Points on a hilly landscape, in no order, each with its height.
From any point a ball rolls to the lowest of the 5 points nearest to it. It stops when none of these is lower. Distance is the straight distance between rows; heights are no part of it.
k_755: [ 12  -7  12   4   7  10  -4   0  18   3  11  10  19   2 -18  -4  -6  11
   1  -8  -5   7  -4   2  -8   1  -5   1  16  20  -3  20  -3   7 -16  -2
  -3]  (h 601)
k_995: [ -3  -3   5  -7   3   3  -2  -6   6   8   0   5  21  -2 -15  -6  10  14
   5  -5   4  -1 -10  -1 -16   2 -17   2   5  26  -3  11   4   4  -2   2
   6]  (h 506)
k_976: [-11   7   8  -3  -3   6  21   8   9   8   4  10   7  -9 -11   3   9  13
  -9  -7   5   4  -6   3 -14   0 -13  -5  14   4   1  12  -2   2  -4  -1
   6]  (h 352)
k_67: [ 23  -8  -8  18  -7 -15   8   4  13  -3   7  23  -8  -7  -5  -9  -1   5
   1  -5  -7   9  -3  16   2  -9  -1  10   2  -2  -3  20  16 -12  -6  -3
  10]  (h 419)
k_588: [ 18  11  -8 -15   7  -6 -23  11 -11  -8  -3  -1  13   8   4   5  -9 -14
  19   0  -9  -4  -1 -12  11   1  22  -7 -10 -14   1  -2 -13   9  -7  -1
  -9]  (h 368)
k_491: [-11   7 -10  -4   3  12  22   2   9   7  -5  -1   5   0   3   9   7   1
  -4 -14   0  -8 -15   0   4  23  -4 -18  -2  16   4  -5 -10  24 -12   2
  -6]  (h 324)
k_492: [ 20   4 -10   1   0  -8 -13  14 -15 -10   0   2   2   5   3  -8  -6 -12
  18  -1  -6  -5   4  -6   8  -4  10  13 -15 -30 -15  -9   0   5 -16 -12
   7]  (h 356)
k_535: [ -5 -14  14  -1 -12  -9  16  -9  22   1   3  11  -3 -11 -15  -8   3  19
  -1  19 -14  15   4  18  -4   2 -18  -5  15  -5  -3  16  25 -24  -1  -6
  26]  (h 528)
k_160: [-18  -8   7  -2  -6 -12  14 -13  -5 -10 -14  -4 -18 -16   6   6  12 -14
 -20   7  12  -5   1  -7   1   0  -4   8   2 -10   2  -7   8 -18  19   1
  -2]  (h 411)
k_452: [ -9   5  -4  -3   3  -7 -11 -10  -7  -7  -1 -13  10  11   3   6   1   3
  -9   6  10  -8   9  -7  15  -5  10   8  -2   5   1  -8  -6   2  11   3
 -11]  (h 465)
k_874: [ -2   5 -27   5  -5   5  13   1  -7  -8  -2  11 -28  -8  17  -3 -10  -6
   4  13  -4  -3  -5  16  -7  16  -3   5 -10 -17   7  -7   3 -20  -4   5
 -13]  (h 392)
k_434: [  3   2 -35  14   0   4  34   8 -21 -14  -7  18 -23 -22  23   2 -23 -18
  12  18  -8   7  -4  31 -11   3 -13  -2  -5   1 -12  -8   5 -29   3  -1
   0]  (h 409)
k_888: [  6   0   9   1  -5   9   7  -3  15   5  15  12   1   2 -13  -3  -7   0
   6  -4  -5  18  -9  10  -8  -5  -2   1  15  11   0  16   2   1 -13 -10
  16]  (h 554)
k_966: [ -5  17 -11  -5  19  -1 -20  12   8 -14   5   5   2  20  -2   1   1   3
   3 -22  -7  -9  -7 -12   4   8   8  -1 -20   3   0 -10 -13  21 -21  -9
  -4]  (h 272)
k_235: [ 17   1  -7   8  -5 -23 -16   6 -19  -1  -3   7  -1   1   0   2   5  -2
   7   7   2   3   6   3   6  -4   1  12  -9 -20  -6 -18   4  -8   2   4
   3]  (h 463)
k_80: [-20  -6  17  -2  -6  -1   7 -24   7   3 -13 -12   4   8   2   8  18   2
 -12   7  13 -17  10  -9  -8  -6 -15 -11  21  19   3  -1 -10  -5  10   1
  -4]  (h 478)
k_39: [ -2 -20   0   2  -9  -5  20  -1  11   4  -6   7  -9 -13   4  -9  -3  -7
   3  15  -2  11   6  15  -4 -12   0  -6  11  -9  -3   8  16 -26   9   8
   3]  (h 430)
k_585: [  9 -23  18  -8 -10 -27 -13  -9   3   5  28  19   2  18 -28 -17  -8  13
  -2 -14  -8  18  10   3   8 -14  15  18  -9  -4  -2  15  20 -12 -12  -8
  21]  (h 373)
k_925: [-18   4   4  -9   9   4 -13  -4 -16  -2 -18 -16  10   6  19  24   1  -4
 -15  10   5 -18  15 -13  16   9   3   6  -4  -2   5 -13 -20  15  27   4
 -18]  (h 378)
k_694: [ 17 -16  10   7 -14 -14 -11  -8  -6   1  14   6 -13  -6  -3 -21  -6   9
   0  15   1   7  13   9   0  -5   1  14  -3 -11 -11  11  25 -16  -5   5
   8]  (h 313)
k_51: [-13  -1  24  -7  -8   4  15 -14  21   7   1  -4   5 -20 -13   6   8  10
 -16   4   1   3 -13   5 -17   1 -18 -19  25  27   3   6  -5  -9   8   2
   5]  (h 354)
k_950: [-18  11 -16  -1  -9  26  32   6  21   4   5  16  -8 -18  10  -4   1   7
 -19  -6 -10   8 -11   9 -28   8 -18 -20  10  10   0   5  -1 -17  -3   0
 -10]  (h 116)
k_936: [ 14 -15   1   0  -1   2   1  -5  11   0  20  21  -1  12 -14 -10 -20  11
  -2   0 -11  19  -3  14   0  -5   1   4   9  -5   1  17  24 -10 -18   2
  28]  (h 543)
k_981: [ -2   5  -8   7  -9  11  28   1   6  -4 -10  11 -13 -23   0  -9  -8   0
  -5  21  -3  11  -6  22  -9   7  -8  -9  11 -13   7   8   4 -22  -3  -2
  11]  (h 349)
k_747: [ 13  -5  -3  -5   5  -8 -19   7  -3  -7   2   3  21   5  -2   3  -4  -4
   7  -5   0   6  -1  -9  11  -9  16  16 -17 -13  -7   2  -6   4  -3  -2
   0]  (h 361)
k_380: [ 10   4 -19   4   6   4  13   5 -25  -6  -3  11 -25  -8  16   1  -2  -6
  -2  18  -1   2  -1  10   2  -1   5  -2  -3 -22  -4   4   6 -21   7   0
  -3]  (h 44)
k_418: [-16   4 -16   2  -9   5  19 -13 -18  -8 -14  -3 -22  -4  19   7   0  -8
 -10  16   3  -8   3   1  -3  20   8  -5   6  -7  16 -12 -15  -6  16  14
 -20]  (h 131)
k_505: [  5  13 -37   7  12  10  12  19 -15  -8  -1   9 -26 -14  16  -5  -7 -11
   7   3   3   6  -6  12   3  14   9  -2  -2 -16   1 -15 -15   5  -1  -5
   0]  (h 448)
k_552: [  0  11 -28   0   1  -1  10   7  -3  -4  -2  15 -16  -7   6   6  -8  -7
  -3  10  -1  -8  -5   9   2   4   7   4   3 -10   0   0   3  -8 -12  12
  -3]  (h 355)
k_550: [-19   8  11  -6   0   2   9 -14   6   2  -7 -12   8  -1  -5  13   5   4
 -12   6  16  -9  -4   2  -4  -1  -2  -6  11  10  -6   0  -9   7  16   5
  -5]  (h 446)
k_71: [  9  -8  -8   1 -10 -20   7  11  -2   2   3   3 -12 -10  11  -4  -1  -4
   7   9  -8   6   1  10   6  -4  -9   0  -7 -22  -5  12  15 -18   4  10
  -1]  (h 434)
k_116: [ -5   6  -2  -2  16   8   0   7  -3  -4   4 -10  10  14   2  11  -5  -3
   2  -8   0  -4  -7  -1   0  18  14  -1 -12   8  15 -19 -19  16  -2  -4
 -19]  (h 248)
k_622: [-25   6   6  -9  -2  18  17  -8  17  23   1   7   6  -4 -18 -11  13  16
 -24 -22   3   4 -32 -15 -31  18  -4 -18   2  30   9   8 -12  15  -3  -3
 -11]  (h 450)
k_319: [ -9 -23  34  -3  -7  -7 -17  -9  18   8   5  -9  19  11 -12   4   4   4
  -7   1  10   5   5 -16  -6 -10 -16   5  14  27  -9   9   4  -6  -3  -4
  12]  (h 481)
k_302: [-21  10  -6  -6   9  26  14  -2  -9  -3  -7  -5  -1   6   7  18   0  -8
  -1   0   1  -3   0  -2  -3  18  -5 -10   2  13  23 -10  -7   9   4  10
 -18]  (h 270)
k_139: [  7   9  -6   9  19   7 -20  11  21  -6  11  18   9   6 -16  -9  -6   0
  13 -20  -4  22  -7  11  -4  -1   8  -5  -3  14   4   1  -9  14 -10 -18
   5]  (h 473)
k_352: [ 22  -1 -11  10   1   0 -10  16  -5   3  17  22 -16   3   5  -7 -13   8
   9  -6  -6   6 -12  19   4  -5  -2   8  -1 -17  -7  16  20 -11  -5  -2
   9]  (h 341)
k_774: [  7 -17  19  -9 -14 -17  -4  -6   2   5  -5   1  -7 -13  -2 -11  -7   3
   5   8   2   8   0   5  -3 -10  -5   9   4   2  -2   4  18 -24   8  -2
  17]  (h 364)
k_7: [ 12  -2   9 -10  -9 -13  -3   9 -23  -2 -15 -19  -2   2   0   6  14 -19
   6   9  11  -7  16  -8  19  -5  -7  -3  -3  -7  -7 -11   4 -15  24   1
  -3]  (h 451)
k_989: [-20  15 -22   0  -8  25  32  12  -1  -1  -3  -2 -13 -10  10   5   8   4
  -5  -7  -2   2   1   4 -19  17  -3 -31   7   4  10 -18 -12  13   2  -1
 -13]  (h 209)
k_457: [ 20   3  -6   9  -2   2  -3  10  15  -4  33  28   2   6 -15 -15 -15   8
  12  -3 -12  24   0  19  -6   6  -3  -3  10   6   4   6   0   8 -23 -15
  26]  (h 590)
k_153: [-13  -5  13 -10   2  -2 -13 -16   7   5   1  -6  13  13 -14  -1   3   9
  -5  -2  -3 -11   2 -16   6 -14  -2  12   8  10  -6  11   5  10   1  -1
   1]  (h 617)
k_437: [ -9  18  -1  -4  31   5 -19  18   3   4  14  -7  -9  20   4   0  -2  -4
  22 -21 -15  -1  13 -15   4  17  20 -17 -21  -8  17 -18 -31  39  -7  -7
  -5]  (h 117)
k_720: [ 33   6 -22   5  15  -4  -6  12 -26  -9  -3  10  -6  -1  14   0   1  -3
  13  11  -4   6   8  15   3  -6   5   3 -24 -26 -15   1   1 -18   4   8
   0]  (h 487)
k_259: [-14   8  -8  17  14  16  -6  12 -13  -2  -5  -8 -10   4   5   3  -6  -4
   7  -7  -4  -9   4 -15   5  36  22  -8 -21  -1  24 -25 -31  46  -5   4
 -23]  (h 231)
k_355: [ 13 -26   9 -17 -22  -7   6 -20  13   6   4  -5  -7 -11  -7 -11   2   1
  -8  11  -9   9   7  18   5  -2  -4 -14  18 -11   2  10  37 -32  -7  -2
  20]  (h 494)
k_488: [ 33 -19   6  10 -12 -22 -10  15   7   8  21   2   4  12  -7 -11  -9  17
  16  -1 -22  10  12  13   8 -33   4   8  -5 -13 -12  12  15  -6 -10   5
   2]  (h 337)
k_852: [-15  21  -7   6  -2   8  19   0 -23  -4  -7 -11  -5  -3  13  18  -5 -15
  -9   4  -2  -8  -4  -8  10  17   7  -4 -12   5  24 -14 -23  10   9   4
 -17]  (h 218)
k_179: [  8  -4   6   7  -6   3  -9   7  17  -4  13  18   9  19 -20  -9 -10  -1
  12 -16  -6   6  -3   9  10  -5   3  10   2   4   3   9  10   3 -21  -5
  14]  (h 529)
k_339: [ 14  12 -25  12   2  -1 -12  27 -17 -17   4  20 -15 -11  10 -15 -14  -6
  22   2  -2  12   6  12  -1   7   0   9  -3 -23 -13  -7   2  -6 -10  -3
  11]  (h 342)
k_299: [ 23 -14   6   8 -12 -20  -4   3  -4   1 -10  -2   8  -4   2 -15  10   8
  11   7  -4   2   7   0   9 -26  -4   8  -7  -9 -17   0  20  -9  11  -7
   4]  (h 475)
k_212: [  5 -17  16  -3  -6  -7 -26   2  -2   8   3  -6  22  21 -12  -7  10  16
  10  -5  -7   2   2 -22   3 -25   4  25  -7  -3 -18  -5  11   7  -2  -2
   9]  (h 680)
k_305: [ 15 -16  -3 -14  -9 -22 -10   7 -19 -10 -17 -20   5   9   4  10  16 -12
  12   2   7  -2  23  14   9 -15  -7   7 -12 -21   0  -3  26 -12  17   6
   3]  (h 477)
k_808: [  2  -4  -1 -15 -11 -17 -15   8 -18  -1  -4 -11   8  -3  -4   8   5  -3
  -1   1   0  -5  11  -5   9  -9   0  13  -8 -18  -3 -13   3  -7   8 -10
  -3]  (h 513)
k_202: [-18  18  -5  12  15  23  12  -1 -14  -5  -7 -15 -17   5   3  16  -2 -11
  -8   3   4 -11  -2 -14  10  19   1  -6 -12  13  36  -8 -19  14  17  24
 -29]  (h 267)
k_59: [ 19  19 -16   5  -3  -9 -12  11 -23  -9  -3  10  -1   5  10   3  -1  -7
   3  15   2   4  13   2   4   1   9  -4 -15 -33   2 -10   4  -8   2   9
   3]  (h 567)
k_643: [ -1  16  -5  -6  22  12  -7  -5   4   6  -3  -3   6  16  -3   7   5   4
  -6 -32   3  -8 -17  -6 -11  20   6 -16  -8  21   8  -8  -6  31  -4  -4
 -12]  (h 347)
k_946: [  2 -19  11 -10 -13 -18  -5   4  -7   1  -4  -2  -5  -5  -6   6  15   3
   6   9   4  -9   6  -6   2 -12  -2   3  -2  -7  -4  -7  11  -8   8   1
   2]  (h 418)
k_403: [ -7   4   5  -2   7  -6  11 -15   3  -8  -5 -11  -2  -9  -8  -2   3  -6
  -3   2   4 -12  -1  -5   5  -6  -7  -4  15   2   1   1   0  -7   1  -4
  -3]  (h 441)
k_769: [  3  15   3  -7  19  10 -13   5  -1  -5   6   0   0  21  -4   7  -9   3
   0 -20   2 -14   0 -11   7 -11   0   2  -6   9   0   2 -12  15   2  -1
 -11]  (h 379)
k_998: [  2  -2  -2  -1  -2 -12   2  -7   7   1   2   8  -4  -9  -4 -12   1   2
   1   2   4   1  -1  -1  15 -17  -5  12   4  -8  -5   2  12  -7  10   5
   4]  (h 428)
k_637: [ 16  -2   5  -9   3 -26 -20   4 -14  -1  -4  -8  19  15   5  -7   9 -15
   7   1  -8  -8  15  -9  14 -11   8   8 -12 -22 -11  -8   4  11   4   1
   5]  (h 550)
k_634: [ -1   5  14 -11  14 -10 -27   6  -8   4   2 -17  20  13  -4  12  -4  -5
  -3  -8 -10 -14  12 -20   8   4  22   6  -5  -9   6  -8 -23  16  -2  -8
  -4]  (h 559)
k_621: [ 26  18 -16   0  10  -2 -15  21 -18  -7   1  15  -3   1   9   1  -8  -9
  16  -3 -12   3   6  -6   6   5  20   5 -28 -28   4 -11 -20  16 -13  -9
  -1]  (h 274)
k_628: [ 21 -13   9   3  -7  -4 -28   3   9   0  24  15   2  13  -8  -9 -14  10
   5 -15 -14   4  -8  -5   9 -14  12  15  -6  -2  -7  17   2   2 -16  -1
  12]  (h 383)
k_290: [ -1   9 -19   3  34  12 -16  11  20   6  15   1  -5  17  -5 -11  -2  -7
  17 -24 -10  -2 -14  -5  -9  10  15 -11 -17   4  14 -21 -16  41 -17  -6
 -10]  (h 224)
k_633: [-12   6  -5   1 -14  -5  19   2 -15  -9 -15 -12 -13 -15  22  16   9 -23
 -13  16  13 -13   9  -4  15  14  -2  -1   5 -13   9   1 -11  -6  16   3
 -22]  (h 161)
k_187: [-24  -3   9 -14   8 -10 -15   2   0   5  -9 -29  11  16  -2   4   5  -5
  -9   7  22  -8   7 -15   4  -9  -3  12   3  11  -8 -11 -11   9   7  -7
  -2]  (h 597)
k_147: [-16 -14  10   3 -15  -6   8 -13   3   6 -18  -2  -2 -22  -5   4  11  -8
  -9  18   7 -11   6   3   1  -6 -11   0  14  -4   3   0  11 -14   5  -5
   4]  (h 421)
k_42: [ -1  -7  14   7 -12 -18 -14  -6   9   9   1  -1   8   6  -5   2   1   6
  -5  -2   6  -5   6  -4   7 -18   6  14   6   4 -11   5  10  10  -1  -2
   0]  (h 449)
k_708: [ -6   9 -10   6  17  12  -2  16  -8 -10  11  -6 -21  10  13   9  -3  -4
   6 -11  -3   3  10  -8   0  30  24  -6 -27  -5  22 -25 -15  33   0  -8
 -19]  (h 185)
k_33: [ -8   8   6  -9  20   8 -22   2   6   0   5   0  18  17   3   6   1   7
   9 -25  -2  -6 -10  -4   2  -7  -1  -3  -8  24  -2   2  -9  19 -13 -11
 -11]  (h 427)
k_563: [-16  -7 -11  -7  -9  -3  21 -15 -13  -1 -15   0 -20 -15   1   3  11 -13
 -10  11  11  -1   1   6  -7   5  -9 -13   5  -5  10  -1  -3 -22  12  -5
  -5]  (h 351)
k_592: [-18 -14 -15  -1 -19 -14  29  -6  -6 -15 -17   0 -18 -25  16   0  11  -6
  -6  30   3  -8  12   8  12   0  -9 -11   2 -16   3  -2  22 -38  17  12
  -8]  (h 585)
k_934: [ 35  -4 -10  12   8 -14 -16  11 -13 -10   3  12   9   5  10  -1   1  -2
  30  -1  -6   4  12   0  11 -16   9   7 -24 -30 -11   4   9  -1  -2  -3
   7]  (h 370)
k_893: [ 30   1 -15   4  -3  -7  -9  30  -9  -8  13  20  -3   5   2 -12 -14   5
  21  -4  -6  16   4  10  13  -5  15  10 -13 -22 -12  10   7  -6 -11  -6
  14]  (h 284)
k_326: [ 16 -30  35 -12 -21 -18 -17  -5   4   8  21  -4   3  10 -24 -24  -6   7
   5   3  -9  10  15  -5   2 -12  -7  12  -7  -8 -23  12  28  -6   0 -14
  26]  (h 466)
k_579: [ -1   5  -5   2   9  -2 -19  -2 -10   1  -1  -4  17  12   5  -4   4  -7
  -7  -6  -7  -8  -4  -5  16 -13  14  11  -9 -10 -12   5 -11  13  -1  -6
 -11]  (h 495)
k_206: [ 35  -7  -5  13  -4 -10 -22  16  -7  -6  13  11  -9   9   4 -22 -12  13
   8   1  -7  11  10   7   8 -14   2  15  -5  -9 -12  13  16  -4  -4   2
   8]  (h 306)
k_462: [ -7  11  -4  -7  -7  19  16   2  24   9   9   9  -6 -10  -8 -13   4  19
 -13 -15 -13  16 -20  12 -27  18 -15 -16   5  15  -4  12  -2  12 -13  -1
  -6]  (h 304)
k_431: [-21  -5  23  -2 -26  -8  17 -17   3   3 -29 -14  -5  -2  10   2  10 -16
  -8  14  24 -18   4  -3  -4   0 -18 -19  18  15   7  -7  -1 -27  14   7
  -3]  (h 439)
k_730: [ -4   5  -9  -1  22   9 -12  12  13   5   8   2  14  22 -14  -4   7  11
  10 -36 -12  10 -16   1 -16   5  11  -7 -20  28  -3   7 -12  30 -21 -16
  -7]  (h 542)
k_766: [ -7   4  -6   2  11  -2   0  -7  11  -4  -3   4   9   8  -7   7  -9   4
   3  -4   3   2 -15   2   2  -9  -4   6   1  11   2  17   0  15  -3  -7
  -4]  (h 557)
k_977: [-19   6  -1  18   3  33  30 -10 -18  -9  -3 -14  -6 -13  14  23   6  -2
 -10   7   4  -9  -2  -8  -7  19  13 -18   4   6  25 -15 -32  12   8  15
 -35]  (h 286)
k_232: [ 15  -1   2   7  -2   2  11   8  15  -2  21  17  -9  -5 -16 -20 -14  12
   9  -4 -17  10 -11  28  -5   7  -7  11   9   5  -3  15  12 -11 -16   7
  23]  (h 553)
k_568: [ -9   0  10   4  -8 -10  -5 -11 -15  -7 -19 -19   2   3   4  13   8 -16
 -11  15  17 -14  16 -12  18   5 -11   5   5  -1  -3  -4  -1  -7  19   2
  -1]  (h 358)
k_593: [-12   2  -1   7  -7  -1  25  -9   7   5  -6  -1  -3 -23   1   3   5  -3
 -10  -1   4  -6   0  11 -12  -1  -2  -9  10  -2   5   5  -7 -18   5   5
  -2]  (h 369)
k_364: [ 27  -9  -9   1 -12 -23 -14  11 -17 -12   9 -13   3   4   3  -1  10 -13
  19  12  -2   3  16  -6  19 -27  -9  -2 -25 -12  -8 -12  22  -8  10   4
  11]  (h 88)
k_913: [ -5 -24  17   0 -25 -13  17  -6  18   7  -9  -5  -2 -26  -4  -7   0  -3
  -9  20  -5  -5   5   8   0  -6 -22 -10  18  -5   6  10  15 -25   0   0
  23]  (h 453)
k_163: [-25   9   9 -10  -7  20  26 -17   3   6  -9 -12   1  -3   1   2  11  14
 -20 -11  13  -5  -3 -20 -18   6  -9 -24   8  26  -3  -7 -11   0   3   1
 -10]  (h 335)
k_143: [-22   2   2  -4  -1  12  22 -12   5  -1  -6   0   6 -18  -4   7  10   7
 -10  -1  -5  -6 -10   0 -15  -3 -15 -22  17   9   9  -1  -4  -8   4  12
  -1]  (h 312)
k_861: [ -9  -2 -30   7  -6   9  37 -13 -17  -2 -12   6 -22 -17  28  -3  -3 -10
  -9  25   2  -6   4  20  -2  14  -4 -12   6 -19  -6 -10   0 -38  16   6
 -11]  (h 491)
k_453: [-13  19   1  -9  20   3   3 -13  -5   8  -3  -9   9  11  -4   6   1   6
 -11  -8  11  -5  -6 -17  -5   9   1  -2  -2  27  -2  -3  -7  23  -4  14
  -8]  (h 405)
k_987: [ 15  -9   5   8  -2 -15 -24   3  -8   6  10  12  11  -4  -8  -8   0   0
   9 -12   5  -3   2  -6  15 -20  12  19  -2 -12 -12   9   6   2  -7   1
  10]  (h 148)
k_581: [-12   6  14  -4  12   2  -4 -12  11   6  -6   0  17  16  -6   3  -3   1
  -6 -13   4  -9  -5 -16  -7 -13  -2   6   8  28  -5   4 -13   9  -3  -2
   6]  (h 525)
k_651: [ 16 -23  12  -4 -20 -13  -6  -4   4  10  23   4   3   0 -13  -8  -3  24
   6   9 -15  12   0  11   5  -6  12  12   3   2  -3   8  27  -6  -2   8
   8]  (h 201)
k_24: [-14   2  10  -2  19  -2 -24 -12  12   6   9  -8  16  13  -8   7   2   0
   2  -8  10  -8  -5  -7   2 -10   3  13  -2   8  -5  -4  -7  18   0  -1
   0]  (h 604)
k_832: [  9  -7   4  -1  17 -18 -32  -3 -28   8 -10 -17  22  12   7   8   3 -26
  18   8  -4 -13  17 -10  12   1   9   5  -8 -10   2  -1  -8   7  13   8
   9]  (h 579)
k_279: [  6  16   3 -11  21  -1 -19  10  -5   0   5  -5  12  17  17   0 -13   1
  10 -12  -3   0  -3  -2   7  13  11   1 -20   3  10 -12 -20  25  -6 -11
  -4]  (h 299)
k_690: [ 13 -17  35  -4 -17 -21  -8  -4  -2   2   4  -7   0   5  -1  -9  -3   9
   5   6  -1   4  13  -6   7 -13   6  18  -1  -5  -8  -2  27  -3   8  -1
  10]  (h 398)
k_740: [ -5 -16  25  -9  18   5 -28  -9  10  16  17   2  32  22 -16   3  -3  14
   6 -12   2   8  -6 -10  -2 -14  -2  11   8  23 -14  15  -5  22  -2  -9
   5]  (h 684)
k_655: [ -7  -2  18  -2  -5  12  15  -8  16  11 -10   4  10  -9  -5   2   5  16
  -6   1  -5  15  -2   3  -8  -4 -11  -5  18  10   6  12   5  -8  -1   3
   7]  (h 391)
k_997: [ -5  -3  12  -5  -1  11  -6   1  17   6 -11   3  19   6 -10   4  11  15
  -5 -15   4  10 -18 -12 -19  10  -2  -2   5  34  -5   5  -8  18  -2  -7
  -7]  (h 502)
k_602: [  6  -2  -6  -7   2 -19 -18   4 -21  -9  -2 -16  10   5   6  11  -5 -17
   2   6   4  -6   8 -15   8  -1   8   4 -13 -12   3  -9 -18  13   9   0
  -7]  (h 457)
k_70: [ -5  23 -20  11  -4  15  14  -3   3   1   2   5 -15  -7  17  10  -9 -14
   0   0   0   1  -5  13  -3  -1  -1  -2  -4  -6   6  -7   3  -9 -12   6
  11]  (h 331)
k_764: [ -7  -5  18  -2   0   6   1 -18  23  10  -5 -13  15  -9 -14   9   7  18
 -15   6  12   2   0 -13 -12  -9 -21  -4  20  25 -10   6   8   5  10   3
  -1]  (h 393)
k_271: [ -2   6  -8  -1   2  20  -1   9  12  -6   8   0  -4   6  -9   0  13   8
   1 -29  -5   9 -17   0 -12  13   2  -9 -10  15   4   1  -8  23 -13  -3
   4]  (h 422)
k_251: [-16  16   0  -5   0  21  33 -10 -12   0  -9 -19   8  -7  13  19   9   9
 -19  -1   4 -15   1  -7  -6  16   6 -18   7  16  13  -6 -20  13   6   6
 -18]  (h 287)
k_407: [  8 -15  13  -3  -5  -9 -13  -1  -2  -8  -1 -11  14   1  -2   3  10   1
  -4   9  14 -11   6 -15   5 -14  -4  12   9  -2  -7  -3   9  -3  13   0
   7]  (h 524)
k_198: [  6  16  11  -6  -4  22   3  -2  20   1  10  13   6 -12 -10  -5  -4   7
   4 -16  -3  17 -16   6  -8   7   6  -6   6  15   3  19   3  13 -13  -4
  -7]  (h 468)
k_464: [  1  15 -22   6  10   1 -24  20  -7  -5  14   0 -14  10  14   2  -5 -10
  12 -23  -3   3  -3  -1  -5  10  23   1 -10 -11   3 -25 -22  33 -18 -11
  -2]  (h 187)
k_199: [ -2 -28  30  -4 -15 -14  13 -17  22   7   2  -1   1   0 -16  -5   0   8
  -8  16  -5   5   6   2   1  -4 -12   3  12   1  -8  18  27 -15   1  -7
  23]  (h 490)
k_823: [ -4  10   4   6  -4  17  33   4  13   5  -6   2  -4 -13  -3  -3   4  13
 -13  -9  -3   4  -7   6 -27   5 -14 -23  -1  18   4   4  -9   4   5   7
  -5]  (h 238)
k_470: [-14  11   5 -13  22   5 -15  -6   4   8   1 -18  11  21  -4  10  -1   8
  -4   6   5 -12   3 -24   1  -5  -6   3   3  10  -5   2 -17  17   3   8
  -9]  (h 517)
k_905: [  3  12  -3   2  -8  18  23   0  23   3   4   7   4 -11  -7 -10 -10   8
 -10  -9 -19  21   0  19 -16   8  -9 -12  21   0  -2   6   0  -8 -14  -2
   4]  (h 340)
k_658: [ -7 -24  36  -2 -16  -5   6 -11  18   2 -17 -10  -2 -21   2  -7  11   4
  -8  23  13  -2  -2   0  -3  -1 -28  -3  27  17   2  11  11 -24   7   1
  12]  (h 476)
k_652: [ 13   7 -11  11   4   9  -2   9   9  -2   7  27 -10  -6   3  -8 -10  -3
   5  -6  -4   8  -6  13  -5  -4  -2   6   5  -8  -3  10  17  -6  -6  -9
   1]  (h 390)
k_444: [-18  -6   2   2 -19  -8  12 -12  -7  -2 -19 -13 -11  -4  13  10   9 -14
  -4   8  16 -20   6  -2   6   1 -10  -1  15   8   7  -4   6 -19  15  10
  -7]  (h 408)
k_662: [  0   5 -17   6   1  12  33  -8  -3   5 -11   9 -14 -22  18   0 -19  -8
  -2  16   1  -6 -10  14  -3   9 -12 -13   5 -11  -1  -4  -5 -18   6   1
   3]  (h 371)
k_17: [ -1  15 -13  -2   9  -3   0   0 -10  -3  -2  -3  -8  -9  18  12 -11 -13
  -3   1   1 -12  -4  -3  13  15   5  -4 -11 -19  -3  -1 -10  -7   2   9
  -7]  (h 350)
k_283: [ -4   9 -12  -1   2   7  18  -7 -18  -1 -12   0  -7  -1   5   4   6  -7
  -8  15   5 -11  -4   9   7  11   2   2   3  -8   0  -1   8  -3   5   7
  -7]  (h 250)
k_629: [ -5   4  10  -5   7   1 -33   6   1   9   4 -21  24  26  -8  -4   4   0
   3   0   4  -9   6 -21   2  -9   4  15  -1  -3  -2 -10 -20  22   8   6
   8]  (h 173)
k_910: [-10  22 -26  17   9  23  26   2 -12  -7   0   0 -16  -6  14   6   2 -21
 -16  12   8  -4  -7  12  -9  15   1 -14  -3  -1  14 -18 -12  -2  -3  14
 -15]  (h 240)
k_164: [ 41 -11  -3   1 -10   1 -15  16  -2  -9  22  12  -1  11 -12 -14 -20  10
  10  -7 -11  26   0  11   9  -3  10  27 -10  -8  -7  10   9  -4 -20  -4
  15]  (h 192)
k_835: [  8  -7   6   0  10   7 -22   2   9   6   8   6  11  18  -5   2 -11   4
   6 -17   0   1  -4 -12  -1 -12   6  21   4  21  -6   7  -4   7   1  -8
   3]  (h 556)
k_394: [  1 -14   0   1 -14 -16   3   4  -9   3 -16 -14 -23 -13   5  -2  12  -1
   0   9   9 -10   9  -9  11 -13   2   2  -1  -4  -1  -1   8 -25  23   4
  -5]  (h 467)
k_358: [  7   1 -24  12 -12   9  27   4  -4  -1 -10  15 -17 -27  13  -8 -16  -8
   5  10  -4  15 -12  26  -7  -2 -13   2  -2 -15  -9  -1  13 -32  -5  -1
   2]  (h 178)
k_182: [-15   4 -11  17  14  36  11   9  -7 -10   3  -6 -13   7   3   3  16 -17
 -10   5   6   2   1 -11  -8  32  12 -23  -7  12  29 -18 -21  20  -7  15
 -14]  (h 302)
k_78: [ 10 -14   2  -3   1 -22 -26  -5 -15  -5 -14 -21  10  -2  12   7  17 -14
  19  19   7 -13  20  -8  17 -16   1   9 -17 -13  -3  -3  16  -6  10   7
   7]  (h 508)
k_420: [  2  10 -21  10  14   9 -10   6   4  -7  17  18  -7   3  -3 -11  -1   2
  10 -18  -1  11  -8   7  -2   3  16   8  -8  -4   0   5   1  14 -16 -10
  -5]  (h 400)
k_16: [ 13  11   0  -1  -3   8 -21   8  -6  -3   2  12  -5   2  -1  -5  -9   4
   9 -19   2   1  -7  -5   5  -3   9   7  -4 -12  -2   3  -4   0 -13  -8
   1]  (h 339)
k_330: [-27   2  11  -8  29  -7 -28  -1   7  13  13 -11  15  16  -8  15   5  16
   5  -5   8   0  -4 -15  -5 -11   5  13   6  23 -23  -3 -13  21  -2   7
   2]  (h 719)
k_599: [ 11  13 -15  -2   2  -4  -5   2  -5  -4  -8  -6  -2  -5   7   5 -11  -6
  -2  -3   7  -1   5  -3   8   0   5   3  -5 -17   1  -7  -8  -2  -5  -7
  -6]  (h 410)
k_421: [-34   6  10  -6  10  -1  -6 -22  -5   9 -12 -24   2  10   9  13   1  -6
 -13  14  20 -22  12 -12   3   2  -6   4   0  17   5 -11  -5   6  27  -2
 -15]  (h 399)
k_501: [  3  -7   4   3  -8  10  25  -1  17  11  -2   5  -8 -22  -8 -16  -9  12
 -16  17 -15  13  -7  25 -15  -5  -7 -10  22  -4   0  10  24 -25 -10 -10
  21]  (h 486)
k_589: [-25  -9   9   8  -4   1   5 -18   1  -7 -13 -28   1 -10  12  21   4  -5
 -13  11  12 -20   8  -9  12  11  -6   0   2   1  10  -9 -14  -2  24  11
 -17]  (h 268)
k_58: [  0 -17  30 -13 -26  -1   8 -19  15   3 -12  -8   2 -10  -3  -9  -5  -3
 -11  18  -2   4   3   0  -8 -10  -8 -11  23  10   8  13  18 -25   7  -5
  17]  (h 474)
k_938: [ -6   9  -4   3   6  20   9   7   9  18 -10   2  -6  -1 -10  -4  22  14
  -9 -30   6   6 -23  -2 -26  27   0 -10   5  18   6  -4 -12  22 -10   5
 -12]  (h 396)
k_750: [  1   5   4  10   2   0  11  -4   7   0   5  14   3  -9 -11   1  -1   2
  -1  -8   0   4  -6   4  -2  -6 -10   4  11   4  -6  14   2  -5   0  -1
   5]  (h 447)

Call two points neighbours if one is among the 5 nearest of the other. Go from one point of each pair to the other, from neighbour to neighbour, staying as low as possible. Name the highest point that can't be avoided.
k_950 / k_418: k_910
k_380 / k_418: k_283
k_651 / k_164: k_694

Where does a ball stop that starts at each point below?
k_403: k_950
k_319: k_950
k_80: k_950
k_913: k_950
k_936: k_164
